Each row is a point on a landscape with many peaks, with its height.
From any point a climber steps to the highest of the 5 points nearest to it. It stops when none of these is higher. Distance is the straight distance between rows; heights are no part of it.
z992: [100 110 175  88 168 140  70 105 116 151 171 145 101 174  99  85 187 126
 158 112 116 117  93  93  98 136 102 148 134]  (h 581)
z419: [124  78 121  70 189 113  55 112 135 171 168 114 142 165 120  48 168 108
 142 114 149 113 140 133 104 155 128 135 138]  (h 573)
z81: [109 226  87 146 141 150 203 165  95 102  71 143  87 120 135 148  78 142
 131 130  63 148 143 158 117 107 111  63 150]  (h 590)
z909: [ 99 106 203 141  54 158 111 163 152 178  96  74 157 147  67 129  86 137
 134 120 135  98 120  98 103  95 109 149 121]  (h 210)
z221: [ 83  83 209  88 138 144  93 122 139 163 116 121 126 149 111  76 145 107
 184 139 138 100  62  66 125 107  85 135 125]  (h 504)
z369: [135  86 113  95 138 113  76 168 108 166 130 193 153 127 105 126 201 150
 118 127 154 110 191 167  95 163 142 164 115]  (h 469)
z152: [114 119 148 138 140 120 122 109 113 165 159  99 136 155 114 133 138 134
 114 135 114 108 109 104 106 102 111 164 124]  (h 667)
z787: [102 165 126 160  90 183 154 123 102 108  36  99 124  67 119 113 111 111
  97 183  92 129  69  93 104 159 110 109 140]  (h 778)
z913: [ 87 124 129 142  86 173 144  69  95 114 116  95 110  66 141  63  73 111
 160 162 125 187  99  41 106 175  83 110 136]  (h 271)
z158: [153  95  92 183 143  92 142 186 118  96 147 179 122 115 160 207 146  86
 143 119 147 130 166 166 177 169 172 107  97]  (h 272)
z176: [149  84 141  54 170 120  92 100 141 129 172 113 134 144 146  77 188  95
 140 134 132 138 117 137 162 116 135 112 145]  (h 565)
z851: [ 81  80 205 113  88 160 122 122 139 124 163 122  96 129 101 119 135 112
 157 168 110 123  66  59 112 112 107 162 129]  (h 225)
z611: [168  74  85 106 129  96 108 146 117 121 142 130 151  97 145 162 151 108
 133 119 147 103 162 157 170 146 151 120 124]  (h 507)
z594: [151  81 118  80 168 124  77  98 121 167 152 103 145 151 119  75 164  99
 131 109 135 111 129 135 148 120 121 133 136]  (h 616)
z296: [163 113  98 146 108 103 147 169 127  84 149 159 114 102 152 196 124 127
 145  96 138 132 187 166 166 164 176  87  85]  (h 453)
z722: [132 152 172 110  84 103 173 110 177 168  80 160  91 109 101 145 103 181
 160 105 141  93 166 186 139  98 113 123  59]  (h 477)
z504: [160 159  77 147 136 123 146 133 117  83 131 134 118  93 173 161  95 156
  96  98 103 147 149 165 125 137 147 110 155]  (h 617)
z726: [ 97 153 152 122  75 186 125  79 104  98 111 101 118  80 117  65 136 103
 153 179 130 190 104  37 102 166 107 108 156]  (h 340)
z485: [155 102 132  66 214 127 105 100 126  93 182 155 135 134 167  87 176  84
 163 134 121 147 100 132 172 130 138 120 152]  (h 532)
z725: [144  88  82 152 177 114 118 134 107 108 177 152 117  98 170 180 143  61
  96 130 165 142 138 178 160 152 133 127 123]  (h 361)
z803: [ 75 164 114 148 115 129 197 111 181 125 111 127  75 141 131 148  63 181
 151 106 122  88 156 170 115 109 118  95  81]  (h 566)
z129: [131 157 150 114  91 163 130  96 122  91 143 102 117 101 131  71 157 103
 135 168 139 185 117  15 108 163 136 112 169]  (h 447)
z915: [ 76 128 132 173  97 179 162 119 154 113 108  81 130 128 120 136  89 131
  89 173 133 118  71 103  91 143 108 150 121]  (h 183)
z791: [108 186  69 133 115 142 159 145 117  79  98 129  63 109 143 161  93 164
 129  84 113 144 183 178 145 123 105  54 133]  (h 653)
z718: [110 104 167  80 178 116  38 104 118 174 139 143 117 125 123  49 207 137
 141 110 135 126 128 123  80 141 101 145 131]  (h 494)
z720: [ 81  89 196 144  79 173 130 126 163 105 140 107 104 130  87 143 106 127
 113 175 124 124  75  66 103 148  94 158 134]  (h 394)
z964: [139 107 168 121 118 118 120 137 129 194  91 148 160 110  98 135 138 154
 183 114 140  79 111 137 100  82  94 167 113]  (h 562)
z270: [124 136 185 136  80 136 167 135 179 165  96 108 154 132  97 134  87 171
 168  67 134  80 155 134 106  93 110 121 108]  (h 460)
z245: [152 151 118 127 158 123 132 113 142 106 124 126 105 121 164 127 103 120
  68 140 104 160 112 106 119 144 151 132 188]  (h 487)
z746: [146 135  82 142 124 103 112 124 101 140 148  98 140 146 129 131 129 122
 112 107 118 112 145 133 139 103 117 147 145]  (h 613)
z910: [ 87 112 197  77 163 141  31 108 116 169 125 147 123 157 120  60 203 128
 199 107 138 114  80 106 108 111  95 133 146]  (h 534)
z329: [110 129 141 162 132 112 153 127 132 146 145 138 132 126 120 150 119 164
 136  99  94 104 143 140  96  99 123 160  97]  (h 619)
z942: [169  72 107  93 144 101  99 137  93 142 154 141 146  94 146 132 159  99
 129 134 153  96 147 161 176 151 168 117 105]  (h 440)
z512: [134 155 123 128  89 151 128 105 112 101 106 108 125 117 126 103 138 113
  86 160 110 142  90  55 120 136 142 118 172]  (h 520)
z422: [ 89 149 155 147 110 132 197 144 158 127 122 106 125 141 130 161  58 172
 146 105  96  84 127 126  87 110 122 124  99]  (h 629)
z327: [155 142  90 123 127 118 112 125 110 114 124  95 149 117 143 142 116 140
  93 113 114 123 127 122 156  89 133 146 151]  (h 596)
z808: [ 94 105 198 144  89 148 148 141 152 120 134 120 120 126 113 160  99 146
 125 144 108  93  74  80 103 126 118 142 117]  (h 207)
z578: [148 114  90 149 103  97 129 152 115 149 125 163 157 143  89 135 148 107
 135 107 155 132 206 183 134 137 152 122  86]  (h 478)
z647: [151 138  76 224 141 105 132 181 123  95 121 166 139 104 184 180 157  99
 107 105 173 163 159 170 186 173 134  79  93]  (h 144)
z155: [117 103 129 115 160 122  89 119 110 165 154 129 118 176 103  82 151 128
 120 131 120 104 121 114  96 102 100 169 130]  (h 671)
z850: [172 126 156  68 166 144 115 122 132 104 173 120 127 167 151  70 177 114
 167 154 137 150  80  76 171 133 152 131 181]  (h 556)
z710: [143 124 119 105 116 104 114 146 119 153 112 184 140 104  94 148 173 155
 160 116 142 111 163 187  93 122 109 138  93]  (h 495)
z388: [ 72 173  96 148 125 101 184 101 166 137 106 130  73 128 119 150  82 176
 131  95 136 117 174 181 129 112 119 113  50]  (h 578)
z249: [110 192 105 164  89 168 168 138  98  95  45 107 141  99 128 143 105 134
  99 150  91 127  96 119 112 125 129  96 138]  (h 329)
z782: [134 120 203 150  86 145 155 158 148 184  91 117 184 147  75 138  68 154
 161  98 139  77 139 105 103  84  95 135 134]  (h 413)
z478: [177  94 109  91 179 121 117 104 141 113 176 130 109 110 166 139 142  96
 103 137 116 141 109 137 164 129 142 143 158]  (h 594)
z947: [157 136 146  92 200 118 127 113 125  94 185 148 148 143 180  79 176  80
 145 170 139 182  82 125 140 145 151 134 153]  (h 513)
z948: [116 153  96 154 108  95 139 131 124 139 107 177  99 132  89 147 136 143
 136  96 140 136 206 190 143 128 139 117  60]  (h 510)
z656: [142 169 121 138 154 131 126 101 128 116 107 135 114 122 144 129 100 124
  52 160 108 161 116  88 111 148 155 120 185]  (h 434)
z199: [169 152 163  88 172 134 137 118 131 106 177 137 142 147 159  79 163  93
 170 175 138 190  75  72 126 156 162 147 172]  (h 608)
z406: [132  90 134  91 139 104  93 135  92 191 109 160 151  95 103 132 188 160
 154 117 128  97 140 158  83 128 106 151 114]  (h 512)
z157: [134 187  90 133 117 130 135 131 100 107  92 105 131 112 158 141 105 158
 103 108  99 139 130 135 125 108 134 120 156]  (h 606)
z796: [ 99  67 214  82  64 150  85 134 145 152 133 113 104 122  79 118 120 101
 153 152 135 131  81  65 129 114 105 134 129]  (h 300)
z315: [177  95  92 128 137 123 118 187 135 147  97 196 175 129 136 147 152  98
 163 115 154 116 202 160 184 170 186 116  82]  (h 132)
z226: [173  89 105 129 115  96 135 183 110 110 121 179 141 108 162 177 139 118
 165 104 144 121 174 150 179 160 186  86  88]  (h 283)
z788: [120 167 114 130 124 139 138 106 126 105 105 129 106 114 135 103 116 133
  70 183  95 172 103  58  87 176 149 111 186]  (h 247)
z40: [149 123 145 114 112 105 132 116 137 176  94 164 147 101 117 139 155 164
 185 108 127  87 134 183 107  99  89 138  88]  (h 519)
z957: [159 131 177 127 101 105 165 131 147 175 101 137 155 110 106 142 107 167
 181  95 128  86 148 153 118 101  97 140  85]  (h 488)
z673: [122 140  91 157  98  96 142 146 138 149 115 175 120 141  83 135 155 128
 146 114 165 137 198 186 134 143 148 130  60]  (h 417)
z174: [107 146 144 136  75 171 118  93 112  99 108 104 118  85 125  84 140 115
 108 172 136 163  86  46 129 152 115 117 153]  (h 331)
z377: [164 120 156  64 191 147 121 132 122  94 186 140 154 149 171  63 169 108
 182 163 134 161  72 102 142 153 148 145 177]  (h 529)
z530: [137 121 182 126 121 131 133 139 141 155 127 131 147 109 113 149 105 164
 158 111  94  84 121 114  83  87 101 149 102]  (h 560)
z860: [ 88 161 127 175  84 179 155 142 118 119  52  89 134  92 115 113  87 136
  93 172 110 132  79 102 116 139 110 116 134]  (h 205)
z616: [133 124 114 148 135  92 128 133  95 166 142 128 144 140 108 139 134 138
 125  97 137 102 156 161  95 113 124 166  80]  (h 600)
z372: [ 80 110 170 139  83 171 121 105 141 115 175 111 121 142  94  94 144 100
 138 182 167 177  69  51 118 131  96 162 137]  (h 499)
z748: [137 150  76 149  90 103 123 139 121 106 126 107 126 119 139 166 127 134
 145  90 126 125 196 178 173 119 153  98  98]  (h 603)
z542: [ 64 189  82 146 141 137 187 112 144 115  76 109  87 151 137 153  66 171
 138 114 120  99 145 192 161 101  89  83 101]  (h 593)
z965: [114 128 200 128  84 141 151 158 157 148 112 103 145 126  98 156  94 173
 166 103 109  86 115 106 100 102 127 129 115]  (h 449)
z156: [150 183  88 153 167 124 138 149 130  98 112 125 137 114 172 158  57 143
  85 123 118 155 142 165 104 137 148 102 157]  (h 589)
z541: [145  98  88 171 146  87 117 157 103  87 164 137 119  99 182 207 138  87
 113 134 158 146 152 167 168 156 146 114 115]  (h 405)
z305: [114 170  80 166 105 127 144 116 120 110 120  94 155 134 144 148 112 158
 123  89 118 129 157 155 132 103 128 117 106]  (h 587)
z246: [ 87 137 142 161  86 177 137  97 131  92  88  77 129 116 117 115 121 124
  96 176 133 136  70  71 131 123  87 137 134]  (h 213)
z278: [120 210  85 153 122 155 167 167  88 107  54 109 103 100 121 125  77 130
 112 157  76 127 108 119  84 146 126  81 152]  (h 389)
z408: [163 132  84 161 176 116 124 152 122  91 133 145 131  93 181 167  79 102
  72 130 155 154 131 172 141 155 128 114 140]  (h 535)
z783: [ 88 158 155 117 114 117 195 125 171 131 107 119 112 154 133 165  64 171
 166  94 100  75 141 132  95 115 125 107 105]  (h 586)
z417: [134 216  87 146 145 155 164 167  94 100  75 136 106 122 142 132  80 154
  99 120  88 150 157 160  81 136 131  75 170]  (h 591)
z863: [149 135 100 136 175 120 122 121 136 110 138 142 125 102 185 155 100  97
  63 129 139 166 108 155 134 146 152 133 151]  (h 533)
z167: [169  82 101 109 161  94 115 134 104 109 166 133 126 103 165 156 135  94
 112 116 122 125 116 145 160 131 152 139 150]  (h 526)
z626: [172 106  94 110 132 112 113 111 105 130 137  94 148 135 132 134 134 123
 112 110 130 117 145 129 155 115 145 144 142]  (h 611)
z772: [144 151 120 116 151 131 142  97 144 106 131 138 105 132 164 117 107 106
  69 161 124 182  98  86 119 163 169 119 183]  (h 539)
z272: [160 169  85 162 176 120 130 130 128 108 133 122 116 101 179 162  72 130
  60 140 127 158 132 164 121 147 139 122 153]  (h 585)
z11: [132 131 142 109 113 150 113  99 131 114 152  90 141 167 111  89 164 104
 112 162 138 149  88  68 150 108 129 110 161]  (h 721)
z969: [156 151 150 103 119 151 134 105 136 101 133 112 114 149 144  89 145 112
 119 153 126 162  85  63 148 122 132 120 190]  (h 857)
z212: [ 91  66 216  98  95 157  91 145 143 167 109 106 141 160  71 109 103 106
 167 138 146 107  80  74 124 101 106 142 149]  (h 406)
z750: [142 109 104 117 158 109  93 101 111 161 151  99 124 155 123 104 154 113
 113 122 130 109 139 126 146 109 124 145 136]  (h 630)
z995: [151 158 136 123 180 126 155  92 155 114 159 142 108 139 151  93 125  88
 101 156 133 188  94  92 133 155 170 130 178]  (h 646)
z691: [164 112  97 138 185 117  96 106 125 104 172 139 111 107 176 166 132  74
  80 134 141 153 133 165 153 145 141 143 156]  (h 491)
z140: [ 79 177 111 174 129 158 208 135 156 118 102  98 135 143 127 141  77 165
 130 108 113 102 130 168 123 108 119 111 115]  (h 558)
z340: [118 145  98 152 120  91 149 125 107 137 150 120 128 150 114 144 125 146
 148  90 132 117 166 170 102 102 127 147  70]  (h 588)
z702: [108 108 165  83 192 131  56 122 124 152 178 129 129 175 122  42 193 120
 168 122 118 145 117  96  92 147 122 142 140]  (h 552)
z844: [154  95  74 122 119  97 110 135 111 164 145 104 173 133 111 124 139 124
 120 111 158 117 170 157 138 128 149 142 112]  (h 595)
z183: [129 150  71 132 112 115 130 161 141  83 109 130  91  99 145 175 100 166
 135  83 132 147 194 175 159 137 138  55 117]  (h 641)
z314: [143 149  89 152 108 103 135 133 116 135 135  98 157 137 125 139 116 149
 120  90 130 130 162 164 135  93 136 134 118]  (h 599)
z543: [133  97 167 122 137 103 117 128 114 167 129 129 133 135 115 135 128 149
 160 118  97  72 108 100 102  94  97 162 109]  (h 609)
z211: [ 84 209  81 131 130 152 181 148 102 108  61 134  75 125 138 157  80 157
 142 102  94 132 155 176 164  97  91  57 137]  (h 626)
z570: [124 191  68 130 124 142 158 145 114  88 112 127 113  98 152 159  92 168
 107  98 107 137 154 168 117 117 142  93 153]  (h 633)
z629: [140  73 197 113 117 122  98 130 130 197 108 118 158 153  92 114 104 131
 166 113 133  81  91  98 121  89  91 151 135]  (h 430)
z374: [158  74  98 102 177 103 107 114  95 119 177 153 119  97 163 154 154  81
 117 142 152 106 130 166 167 148 149 136 125]  (h 397)
z696: [109 146 140 138 116  84 182 105 146 143 127 148  94 122 127 155 104 166
 152  85 118 123 165 174 102  97 122 125  61]  (h 559)
z806: [119 205  61 127 164 145 190 159 101 101  99 136  69 117 137 152  73 163
 119 124 106 163 170 182 119 139 106  65 146]  (h 632)
z441: [ 85  82 183 151  88 180 136 104 156 104 144  92 111 101 118 124  90 121
 109 196 143 141  74  85 103 148  98 156 137]  (h 791)
z887: [103 156 121 167 119 135 131 114 114 119 116  90 154 150 120 123 127 139
  84 137 111 117 109 100 140  94 122 138 144]  (h 605)
z849: [153 110  91 159 183 113  97  99  96 111 143 136 127  97 166 152 144  53
  79 133 168 158 131 151 180 136 126 126 145]  (h 359)
z78: [151 167 160 105 148 141 141 104 143  95 165 123 117 116 133  86 133 106
 139 171 141 182 105  41 122 173 170 121 179]  (h 572)
z159: [116 167 162 117  68 132 180 105 182 173  77 127 100 136 113 135  68 197
 150  74 133  81 184 143 126  90  94 119  86]  (h 498)
z846: [154 159 102 131 161 126 117 130 129 112 125 118 103 116 166 134  82 124
  57 135 115 155 111 111 112 133 148 119 183]  (h 522)
z648: [158 129 121 111 130 127 116 103 120 133 134  89 131 142 147 114 141 121
 101 136 108 126 100 101 166  88 134 140 171]  (h 571)
z899: [ 78  96 181 172  88 165 149 144 142  98 124  83 121 118 101 161  87 149
 111 162 110 106  73  91 101 139 115 148 126]  (h 242)
z528: [112 133 145 123 109 149 123  85 128 124 118  90 153 168 118 119 151 116
  87 141 133 146  86  76 142 116 132 143 159]  (h 618)
z595: [ 92 189  77 133 111 127 149 122 132  86  89 111  94 109 136 155 114 180
 122  90 134 127 175 182 172 110 127  71 104]  (h 677)
z306: [110 148 126 135  85 155 124 101 111  98  93 120 111  81 108  82 130 106
  95 190 117 165  94  49  95 177 133  93 152]  (h 220)
z303: [145 124  92 122 110  76 133 173 122  81 149 155 113  89 153 185 100 125
 129  92 136 136 187 163 160 133 161 102 121]  (h 576)
z818: [122 164 137 136  89  87 165 128 161 146  92 190  76 111  89 158 117 168
 142 113 135 107 174 194 135 120 116 142  40]  (h 407)
z24: [108 138 143 178 125 108 168 123 136 138 143 105 146 147 126 158  92 169
 120 113 105  91 123 127  89 104 104 140 101]  (h 627)
z751: [161 110  76 131 150 105 120 160 105  91 147 141 104  78 162 184  99 101
 112 125 141 135 147 185 148 153 149 129 139]  (h 497)
z982: [147 122  91 144 121  96 110 120 108 145 153 103 145 133 105 127 127 144
 129 109 138 107 168 151 130 113 132 155 114]  (h 602)
z956: [ 75 122 159 172 110 155 147 104 145 118 137 104 124 140 114 138 118 132
 100 179 129 122  67  79 123 123  98 154 124]  (h 356)
z519: [107  72 222 109 107 141 114 143 132 155 124 113 136 136  95 143 116 122
 142 137 119  96  88  76 128  98 113 150 135]  (h 439)
z312: [159  61 101  73 155 106  86 115 115 126 165 118 129 108 164 108 161  89
 109 134 124 120 120 159 171 127 136 126 148]  (h 505)
z608: [146  79  88 108 140 113 105 184 137 167 121 185 174 141 107 129 174 107
 144 125 178 120 192 173 138 180 164 131 117]  (h 386)
z522: [158 100  92 119 122 100 108 150 121 163 124 147 161 138 103 126 152 105
 133 107 164 116 196 191 137 146 157 143  87]  (h 545)
z721: [128 128 124 122  96 144 133 158 146 151  93 243 106 146  86 152 190 155
 159 121 119 136 193 210 159 156 144 130  75]  (h 163)
z348: [110 185 119 159 117 156 136 148  99  94  77 104 133 100 149 138 109 150
  89 132  85 134  94 118 121 117 123 115 169]  (h 493)
z22: [121 131 135 121 131 141 107  96 122 123 152  84 136 194 116  85 163 106
 113 147 130 141  89  70 150 106 126 130 160]  (h 731)
z444: [160 110  93 130  88  93 130 175 126 126 119 156 141 134 128 158 141 114
 152  89 150 127 214 161 187 157 180  93  78]  (h 276)
z668: [ 92 119 167 132 125 161 119 115 118 131 183 121 130 176 101  89 161 101
 153 174 155 153  88  59 131 127 112 158 145]  (h 612)
z704: [119 118 167 132 146 150 107 116 127 138 163 112 133 197 110  63 167 109
 144 158 137 142  96  70 126 118 116 144 137]  (h 684)
z692: [ 84 134 167 146  89 170 128  92 140 113 132  98 131 137 110 100 141 108
 125 169 158 162  80  63 138 141 107 139 145]  (h 393)
z571: [ 76 126 146 174 102 153 178 146 143 105 128  87 142 128 111 164  77 149
 122 141 108  86  98 120  84 125 124 144 112]  (h 462)
z232: [157  57 101 104 159 107  66 171 120 178 129 152 166 122 109 114 168 116
 121 131 175  99 179 160 110 163 162 142 122]  (h 435)
z425: [140 121  71 184 151 117 144 165 127  95 146 141 120  80 164 195  87 105
  98 121 166 157 159 190 140 155 135  98 120]  (h 546)
z247: [138 116 154 133 122  81 141 122 101 151 134 152 150 113 104 147 130 152
 164 117 114  90 129 145  68  89  96 143  84]  (h 569)
z858: [161 141 132 117 191 122 135  91 135 128 155 155 121 131 167 117 107  80
  98 157 142 197  99 107 144 151 155 128 169]  (h 628)
z127: [100 189  85 171 112 144 168 113 121 104 104  94 154 134 135 145 105 157
 115  99 110 118 132 159 122  87 124 102 120]  (h 574)
z216: [102  63 218 117  66 160 114 129 153 112 151 117  97 113 107 132 107 112
 143 172 109 127  86  57 104 137 100 127 140]  (h 243)
z338: [149  61  99 120 155 105 101 170  91 119 140 147 142  86 156 166 156  82
 130 117 139 109 141 153 164 153 167 116 103]  (h 366)
z770: [143 105 199 135  98 130 119 152 143 184  98 113 179 147  93 141 101 151
 170 108 118  76 119 108 102 108  94 149 116]  (h 489)
z261: [153 154 121 120 130 146 111 113 118  93 113 123 125 126 149 130 123 141
  72 119 102 124 112  98 131 121 145 137 185]  (h 531)
z148: [140 138 139 129 109  86 161 123 136 159 119 167 121 116 103 143 144 157
 167  93 117 106 162 170 110 100 100 133  56]  (h 530)
z196: [ 99  71 203 132  50 163  99 160 142 165 103  83 136 138  68 139  88 140
 138 132 117 108 116  75 129 106 105 155 135]  (h 190)
z431: [110  83 197 107 140 122 101 113 120 153 136 140 127 154 116 127 138 123
 147 139  94  89  70  66 111 117 100 149 125]  (h 577)
z82: [128 104 144  86 196 120  73 111 148 157 177 101 152 167 131  46 186 106
 156 126 142 129 102 124 131 128 131 134 148]  (h 654)
z838: [ 95 183 110 182 108 172 164 153 127 116  76  85 156 123 141 132  92 129
 121 139 109 116  83 130 113 120 119 112 129]  (h 416)
z809: [114 117 139 128 149 137 100 112 111 145 176 113 116 193 113  75 165 108
 126 139 137 125  97  77 124  90 117 154 138]  (h 701)
z149: [134  95 107 133 138  93 104 119 100 165 152 111 152 140 102 115 140 128
 115 111 137 115 159 143 102 124 125 169 108]  (h 614)
z308: [167 157 143 105 174 128 146 104 131 113 173 158 133 137 150  89 150  95
 130 166 135 185  76  69 123 146 162 142 177]  (h 663)
z744: [ 70 191  99 166 132 116 174  98 150 115 115 111 120 146 132 149  86 172
 134  95 126 113 155 177 122 111 108  96  87]  (h 570)
z339: [130  99 128  99 179 120  72 107 123 175 177 123 122 165 113  69 174 108
 122 119 119 103 128 118 112 124 121 160 149]  (h 651)
z804: [135  87 103 109 155  93  84 136  99 184 154 138 146 144 105 105 169 128
 121 125 135  95 154 151 101 132 121 166 113]  (h 601)
z581: [173 113  90 109 133 104 117 140 119 104 150 117 124 105 158 167 115 121
  92 115 119 134 141 153 145 134 143 150 158]  (h 540)
z259: [ 87  52 204  99  45 166  84 130 157 125 139  76 106 110  88  93  84 125
 152 155 141 153 105  69 128 120 100 156 150]  (h 198)
z548: [142 114 141  98 160 144 100 106 136 141 178  89 142 192 121  54 174 111
 145 132 139 138 104  92 135 118 120 137 159]  (h 735)
z559: [120 151 155 112  84  99 152 143 164 149  75 207  94 112  91 151 183 152
 155 118 131 118 162 205 171 106 114 137  56]  (h 277)
z117: [167 119 162  74 173 145 101 129 147 112 177 109 169 177 145  45 171 107
 182 135 140 154  82  89 148 135 140 129 160]  (h 517)
z812: [102 159 152 111 107 120 186 110 173 135 101 137  67 108 134 151  89 203
 158  94 121  95 174 166 127 105 108 122  54]  (h 538)
z821: [106 156  85 150 102 106 153 105 146 128 108 133 109 128 119 149 112 154
 130  81 151 131 197 195 150 105 137 104  55]  (h 623)
z510: [112 129 139 166 129 130 129 118 123 137 133  98 152 155 114 145 115 139
 102 139 120 113 102 110 104 100 118 170 118]  (h 749)
z639: [160 146 115 134 171 117 116  87 153 116 143 132 109 118 178 139  94 107
  53 144 122 168 107 117 134 143 150 137 179]  (h 480)
z793: [ 95 130 133 143  77 177 130  98 104 106  84 106 101  52 115  82 112 123
 106 176 117 162  88  62 119 161  87 114 140]  (h 199)
z708: [129 136 113 136 103  99 148 149 136 154  94 210 110 139  71 150 164 135
 147 122 141 135 212 200 152 150 154 124  62]  (h 301)
z217: [149  65  97  81 156  96  76 119 126 154 153 112 146 124 141 100 161  97
 120 122 160 107 149 161 157 136 144 118 133]  (h 547)
z660: [171 127  66 117 111  88 118 139 111 118 136 101 146 113 132 161 138 135
 132 104 135 124 174 161 160 113 160 108 127]  (h 579)
z906: [156 123 108 124 127 165  97 181 178 154 107 248 145 182 116 144 184 148
 138 111 137 134 217 206 166 164 179 148  95]  (h 29)
z778: [140 163  75 148 155 130 133 166 143  78 128 126 100 110 158 171  73 157
 114 102 140 168 172 197 123 160 130  83 146]  (h 610)
z603: [130 114 100 107 110 129 103 176 135 173 109 231 150 140  96 142 204 147
 152 120 130 141 183 191 108 157 163 136  88]  (h 347)
z680: [ 87 201  79 142 119 147 187 148 102  90  76 110 130 118 129 147  80 160
 139 105  84 129 135 151 135 103 113  77 151]  (h 604)
z511: [ 89 130 140 182 113 150 162 142 138 120 126  98 143 150 111 164  96 152
 118 142 109 105  91 115 104 111 117 162 119]  (h 525)
z505: [104  92 177  94 150 121  70 113  95 186 119 149 125 131 107  96 160 139
 155 107 106  88 101 106 102 105  71 162 125]  (h 575)
z738: [171 110 136  84 164 123 117  96 143 110 180 141 120 136 158 107 165  88
 108 136 123 143  90 112 150 111 130 133 178]  (h 659)
z589: [144 113 133 101 145 135  86  96 139 142 165  87 148 179 132  88 166 112
 130 132 120 134 110  95 156 100 129 133 152]  (h 743)
z972: [155 120 107 140 100 120 130 159 149 145  93 198 143 165  91 136 136 119
 148 115 154 120 213 169 183 162 171 105  70]  (h 187)
z61: [ 81 151 122 173 107 150 146 123 114 118  97  78 166 133 121 127 114 126
  90 160 122 122  71 109 116 125 126 125 132]  (h 380)
z76: [122  98 128  66 159 105  55 135 101 172 123 169 131 104 117 102 212 146
 131 116 149 105 147 158  89 152 119 161 129]  (h 500)
z815: [ 80 106 153 164  81 190 136  75 137 112 118 106 125  89 125  90 108 113
 132 181 179 177  79  68 115 147  91 134 133]  (h 422)
z283: [136 128  83 163 127  96 141 167 146  69 126 155 110  92 170 202 109 115
 112  97 140 144 174 196 148 158 161  85 115]  (h 506)
z675: [173 141 151 105 171 134 136  97 132  95 166 132 115 142 161 103 149  97
 111 149 115 174  93  76 137 152 150 130 191]  (h 727)
z961: [ 88 163 101 173 108 132 162 129 134 106 108  99 154 150 142 153 101 156
 115 103 121 117 108 139 116  96 121 131 120]  (h 543)
z607: [150 109  96 130 114 123 117 172 133 161 109 203 151 157 103 131 160 118
 130 120 162 136 206 180 138 164 177 119  89]  (h 284)
z153: [164 139 162  94 215 139 137 131 121  91 190 143 159 142 173  63 171  82
 159 176 140 171  68  96 141 156 145 169 169]  (h 518)
z472: [168  69  85 136 139  86 117 160  96 107 142 151 139 101 158 197 148  79
 128 130 147 108 166 156 169 150 166 119 118]  (h 398)
z912: [152 140 147 105 130 147 107 109 140 121 163 103 141 171 130  78 169 110
 143 147 137 154 108  69 144 120 142 126 184]  (h 792)
z599: [127 173  99 147 152 144 129 145 136 101  75 116 100 116 129 111  60 136
  59 153  89 149 113 103 106 161 143 115 179]  (h 285)
z139: [152 139 116 127 201 127 147  96 129 108 173 151 141 145 168  89 142  64
 131 159 144 217  87 107 140 152 148 148 156]  (h 554)
z929: [145 112 139  96 117 107 124 129 124 175  99 157 156 102  99 132 178 165
 175 114 134  81 136 175  81 114  97 147  95]  (h 528)
z538: [ 97 139 155 152 107 123 174 154 147 127 142 106 127 137 130 170  96 167
 141 107  98  79 108 119  93 108 115 143 104]  (h 729)
z572: [186 127 129 107 133 118 110 110 117 108 141 114 123 132 174 136 142 130
  90 122 114 129 118 116 145 121 134 127 168]  (h 568)
z37: [147 138 172 120  94 106 173 130 162 149  96 141 125 115 121 140 101 182
 176  87 108  88 157 151 111  98 102 119  84]  (h 492)
z482: [103 100 187 117 141 135 103 113 122 164 162 137 121 171 122  99 163 114
 148 134  95 102  92  75 110 108 112 162 130]  (h 624)

Call two points neighbours if one is among the 5 nearest of the other. Go from one point of each pair to the other, from neighbour to neighbour, staying as high as possible. Name the lowest point that can't be avoided.
z787 and z538: z249
z969 and z510: z152
z595 and z538: z314
z538 and z510: z24

Where does a climber stop that starts at each point below?
z40: z510
z770: z510
z710: z538
z788: z969
z522: z969
z818: z538
z849: z595
z127: z595
z725: z595
z660: z969
z559: z538
